A landscape with many valleys, sampled at points; each row gives a point and its height.
From any point a ball takes the steepest step (drop divided by distance) to one of its 2 nearest points. It stops when none of these is lower. Distance is the straight distance between rows; heights are no part of it.
<751>: [ 19 -10  17  25  34  27 -23  14 -44  61  49 -20  33 -14 -48 -14  15  17
 -42   8  15]  height 130
<672>: [ 13  13 -31   2 -28 -47  -7   3  10 -73  41  51 -23   8  18 -32  35 -11
   8 -19   8]  height 192
<625>: [-24 -20   6  53 -40  36 -10   5  -1   0 -33 -23 -62  11  27  46 -15 -23
   7   7  29]  height 409
<227>: [-57   4   7 -60 -23 -33  25   1  55 -21  34  -3  15 -25  13 -25  -8   7
  21   8  10]  height 818
<301>: [ -4 -19   6   9  11 -13   1   3 -18 -16   7  -5 -18 -20 -35  -7 -33  37
 -17  22  28]  height 343
<273>: [  3  50   7  26  39  28 -19 -14 -28  66  -5 -23  23  48 -14   1 -17 -36
 -31  -7 -52]  height 375
<192>: [-38  10  15  -3 -45  10  32  -5  43  50 -59  13 -29  -8  30  42  15  -4
  11 -26   2]  height 483
<935>: [-48  21  -2 -50 -29 -54  53 -25  65 -53  41 -14  37  10  32 -12   9 -11
   8  -9 -10]  height 798
<787>: [-24 -23  -5 -35 -11  45 -12 -58  30  21 -77 -22  -9 -21  20  47  -4 -18
  21 -25  20]  height 462
<805>: [ 42  15 -17  13 -27 -13   7  18   9 -32  39  20  11   7  51 -19  -5 -37
  44 -27  -5]  height 848
<521>: [-11 -10  37   9  10  10 -40  -2  -8  40  13   1  42  12 -20 -58   5  19
   7  44 -31]  height 778
<95>: [  3 -29  36 -33  16  13 -15   8 -19  -1  27 -17  11   8 -38 -85 -17  55
  10   0  20]  height 762
<885>: [-11  19 -18   3  19 -11  27  21  31 -35 -28  29  15 -33 -13  26  -5  10
 -19  -2 -35]  height 692
<39>: [ 14  37 -25 -18 -42 -14  32 -35  39 -74  -2  -1  23  31   8  -6  49 -48
  -6 -34 -41]  height 744
<74>: [-29 -15  20  21 -51  10 -18   3  -2  40 -28  -9 -21  -3  40  19 -26  -7
  41  -7  20]  height 552
<897>: [  3   7 -23 -47  72  23  29  18  -1  37 -17  46  28   5   3  18  -2  20
 -37 -20  22]  height 902
<240>: [-25 -20  23 -38  20 -11 -19 -38  16  -5 -12 -14 -25   4 -17 -15  29  35
   3  47  33]  height 319
<26>: [ 25 -10  38 -30   9 -33  -5  -9 -26 -12  29 -19 -25   7  -3 -61 -47  50
  36  11  16]  height 691
<34>: [-25  29 -34 -34 -31 -54  40 -42  39 -63  32 -20  17  35  24 -31  38 -48
  -3 -29  -6]  height 773
<598>: [-18   5 -28 -31  24  42   8  12   8  21 -19  26  41 -30  -4  12 -30   2
 -29  -2  25]  height 894
<67>: [ 21  11 -16 -11  62  49  29  36 -32  13  -8  36  48   9  -8 -15  25  22
 -31 -36   3]  height 905
<851>: [ 15  32  35  30 -25  19  11  37  25  10  41  10 -38   7   2 -15 -23   0
 -10  23 -21]  height 784
<815>: [ 37 -10   5   1  -9 -15  -8  10   2 -16  97 -17 -19 -20 -12 -41 -40 -13
   8   4  -6]  height 509
<816>: [  0 -41 -62  22 -11 -40  -4  24   4 -57  21  49  34 -76  -1  16   7 -23
 -11 -28  -6]  height 525
<417>: [-26   9  -5 -54 -28  11  23 -56  -8  15 -47 -39   0 -26  20  24 -40 -11
  34 -29   9]  height 559
<775>: [ 28  20 -18  20  22 -36   4  10  15 -49 -39  60  34  -3  -1  14  33  27
   9  -2 -52]  height 702
<336>: [-38  19  -3 -10   4  31  18 -24  17  41 -22 -12  -5  45 -26  30  27 -14
 -48  10 -11]  height 229
<862>: [ -9   7 -11 -15 -20 -53  -7 -16  15 -67  48  -4 -12   1 -11 -43  29  -2
  15  21  -7]  height 22
<974>: [ 39  25  -3  31  48  34 -19  23 -55  58  17  -2  24  25   7   6   5 -22
 -38  -3 -10]  height 323
<674>: [ 42 -15  11 -20  22 -19 -34 -18 -52 -23 -13 -28 -16  12  13 -39 -26  11
  54 -10  35]  height 577
<418>: [ 12 -22   0  24 -47 -19 -20 -43   4 -32 -30  -2 -30  33  38   0  19 -14
  55 -13 -18]  height 603
<782>: [-17  24  12   9 -23  26  21  35  33  11 -45  48  28  18  64  -6  -2  -1
  19 -23 -37]  height 701
<833>: [ 42  25 -12   7  19  -7   2 -19   4 -41 -33  15  27  40   9   2  33  -3
  25  -1 -47]  height 711
<83>: [ 26   5 -25   8  36  18   2 -18 -11   1 -35  -2 -16 -10   8  28 -27  -4
  -1  -6  24]  height 301
<299>: [-12  40  14  -5  23  22 -21 -29 -27  66   9 -19   4   4  -5  14 -63 -19
 -31 -16 -41]  height 424
<531>: [-30 -44  25 -31  19 -10  10   4 -10  16 -15   9 -12  23 -23 -14   4  54
   7  23  71]  height 364
<871>: [ -3  -7   3   0 -63  16 -18  -7   0  -4  43 -59 -28   8  33  -1 -31 -44
  45  -2  22]  height 809
<87>: [ 40 -41  -3 -28  37   8 -26 -48 -18 -29 -44   9   0  14  18 -25   5  12
  36  -3  36]  height 459
<596>: [ 36  -1 -25  -2  -5 -20 -18  19 -27 -14  28 -31   8 -45   1   9 -50 -10
  11   6  12]  height 662
<105>: [-36 -27  28  18 -17  -6 -11  19 -30  51 -46  15   8  14  14  13 -29  -1
   1  11  13]  height 455
<176>: [ 39 -11 -42   7 -20  -7  -1 -14  -2 -62   0  45 -38   1  13   1  58 -38
   0   0  12]  height 285
<118>: [ 23 -37 -37  -9 -27 -10 -29  20 -17 -42  26  -6  31 -62 -21  -8   8   6
  18   8  10]  height 623
<275>: [  2 -33 -18  11 -41 -27 -42 -54  -6 -43 -17 -16  17  -2   8 -16  63 -26
  62  -4 -19]  height 495
<460>: [-48 -45  12  13  18  -7  22  24 -14  36 -31  37   1  25  -4  13  14  33
 -10   5  46]  height 395
<246>: [ 45  19   3  38  -9 -14  11  16  10 -23 104   3   0 -33 -32 -31   6   7
  -5   9 -39]  height 328
<498>: [ 15  43 -21  -4  50  34  17 -13 -40  28 -33  -9 -14  49  15  37 -15 -18
 -17 -29  12]  height 205
<267>: [ -6   1  16 -15  19   8  23   8 -10  84 -29   8 -42   5  16  38 -12   5
 -22 -20  65]  height 349
<730>: [-36  20   6  13   5 -37   9  11 -21 -25 -21 -22 -24 -39 -40  37 -36  35
 -28  38   7]  height 248
<138>: [-51  -3 -19   7  -3  -2  18   2  14 -14 -27  -8 -26 -19 -29  58 -18  -3
 -39  26  19]  height 171
<709>: [  4  13  27 -14  64  12  14   8  -5  75  34  45 -32  21 -24 -15 -17  27
 -46 -28  15]  height 422
<368>: [-28 -25  -3 -23 -12 -48 -28 -34   7 -41 -14 -23  -2   8  -9 -15  20   7
  24  46   9]  height 235
<431>: [  0  42  25  43  14  11  -8  29  16   0   5  -1  -6  25 -28   2   7  12
 -27  25 -29]  height 761
<303>: [ 64  16   2   6  30 -16  11  34   9 -40  50  32 -25 -17 -34 -41  17  13
 -20  11 -23]  height 211
<841>: [ 23 -22  39  -3   1   4 -15  20 -15   4  53  10  39   5 -25 -88  25  47
  25  11 -25]  height 803
<643>: [ -8 -36   3  22 -39  17  -3  14  20 -23  23 -17 -15  -7   7  11   4  -5
  27  39  28]  height 431
<396>: [  9 -33 -27  12 -23 -31  13  39   7 -62  11  29  25 -50 -15 -17  28  22
   7 -13   6]  height 563
<619>: [-17  30  -8 -58 -34  16   8 -13   0  13   6 -50   4 -33  14   2 -86 -16
  21 -17 -15]  height 674
<99>: [-40 -24  23 -36 -30  -4  25  43  37  13  59   8  12 -27   3 -43 -15   4
   2  13  24]  height 847
<119>: [-23  12   5  -7   3  26  34 -36 -10  71 -81 -20  -4  18  16  62 -13 -19
 -16 -52  -7]  height 366
<400>: [ 40  51 -20 -11  -6  -5  -2 -40  26 -44   0  -5  16  16 -24  -5  53 -15
   5  -8 -61]  height 724
<413>: [ -2  10  39  25  48 -15  -3  19 -33  34  10  -3  -7  32 -28 -22  25  40
 -22  22 -27]  height 748
<291>: [-11  -8  24  62 -27  -4 -20  12  -9 -16 -24 -15 -36  11  -1  13   1   2
  21  37  16]  height 236
<746>: [ 11   9 -19 -13 -13 -18  33  37  16 -37  77  -1  -5 -36  15 -33 -21 -15
 -20   2  23]  height 631
<910>: [-49  22  10 -13  -9  16  24 -26  42  -9 -36  -6  -5  -2 -29  32  24   2
 -33  29  -6]  height 163
<180>: [  7  -9  30  56 -41  29   3  25  33  -8 -35  29   9  21  56  19   2  -2
  34 -24 -62]  height 687
<556>: [ 24 -30  21  19  14   2 -17  -5 -27  18  41 -24  10 -30 -65 -34   3  32
 -12  33   4]  height 338
<511>: [-32 -15 -14 -44 -19  22  17  39  30  27  -1  18  30 -36  -1  -6  -6   0
   1  23  11]  height 878
<79>: [ -8  -5 -15  27 -49 -19  -9  21  15 -14  56 -39  17  -6  32   3   5 -47
  22  16   0]  height 606
<760>: [-10  30   8  -8  30  18   0  17 -42  84 -23  14 -23  43   2  55  -5 -23
 -46 -14  27]  height 289
<55>: [ 13 -26  22  39 -42  -6  -6  -6  23 -45 -43   0 -25  16  47  25  38 -30
  25 -32 -73]  height 663
<617>: [ -2   0  15  25  62   8 -19  -7 -39   7 -11 -21   2  42  -3   8  27   1
  -4  26  12]  height 736
<170>: [  8 -18 -42  -7  25 -11 -39 -59  -3 -35 -39   9   6  10  -4   8  20 -15
  19   6  -2]  height 368
<457>: [ 76  -6  -3   6   6   8  11  47  -1 -41  41  14   7  -8 -38 -41  42  48
 -22 -26   2]  height 268
<907>: [ -9  22   0 -11  19 -18  -6 -16 -37  57   3 -41  -5   1 -27  24 -80  13
 -27  13  -8]  height 489
<852>: [-23  29  18 -12  -7   6  21   7   4  56 -60  -5  15  36  -6  45 -12  -7
 -36 -11 -23]  height 293
<25>: [ 16 -35 -35  32  -6 -15 -28 -10  22 -52 -18  35  28 -71  -2  33  30 -13
  -9 -14 -38]  height 493
<449>: [-25   1  40  25  44  -4 -43  -2 -17  65  13   4  29  43 -50 -26  20   6
 -32  30 -35]  height 759
<828>: [-10 -10   6 -38  61  30  21   2 -15  68  17  12 -48  19 -21  24   9   9
 -42 -16  64]  height 392
<471>: [ 18  37  -3   3  -8  -8  -5 -14 -29  -6  20 -47 -30 -33 -23  24 -72  12
  -9   8  -8]  height 573
<867>: [-33  15  20  -4 -38  10  24  34  16  68 -25   8 -33 -14  12  26 -17  18
 -14  -1  43]  height 416
<938>: [ 15  37   5   6 -26  11  24  38  24 -13  26  -9 -10  32  49 -10 -15 -30
  18  12 -31]  height 817
<232>: [ 14   8  11  43  44   5  -4 -11 -10  -6 -60  14  -7  55  11   5  44   9
  15  -3 -20]  height 723
<962>: [ 20 -54 -36  34   4 -18 -58 -36  -8 -29 -22  -7  10 -38   4  27  33 -13
   3 -18   0]  height 447
<445>: [ 12 -41 -26  -7  19  22 -13 -59  11   9 -53   6 -31 -36  36  39 -20  -9
   1 -34  22]  height 382
<790>: [-21  18  -9 -37 -43  44  -3 -12  22  31  31 -41 -14 -19  29  -3 -54 -59
  12  -2  24]  height 812
<143>: [  1  26  -7 -18   4   3  43  50  46 -42  38  24  -2 -29   7  -2 -23  17
 -15  -2 -14]  height 673
<378>: [ 32  -2  -2  32  30  29  -8  50 -66  51  14  -3  36   2 -22  12  36  28
 -18 -12  22]  height 251
<679>: [-20 -42   2  15 -14 -18 -39 -14 -19 -26 -15   5  35  12   0 -32  39  -8
  48  26   8]  height 369

For each start below, name the point where the ball stops.
<596> | <751>
<782> | <368>
<790> | <498>
<99> | <303>

Call two points neighbours if one is among the 2 nearest of the other. Go from one point of each pair to the other, from neighbour to neighbour, staying as low as possible. Name the highest point that can't be avoided.
<751> and <368> | <74>
<910> and <751> | <301>
<910> and <498> | <192>
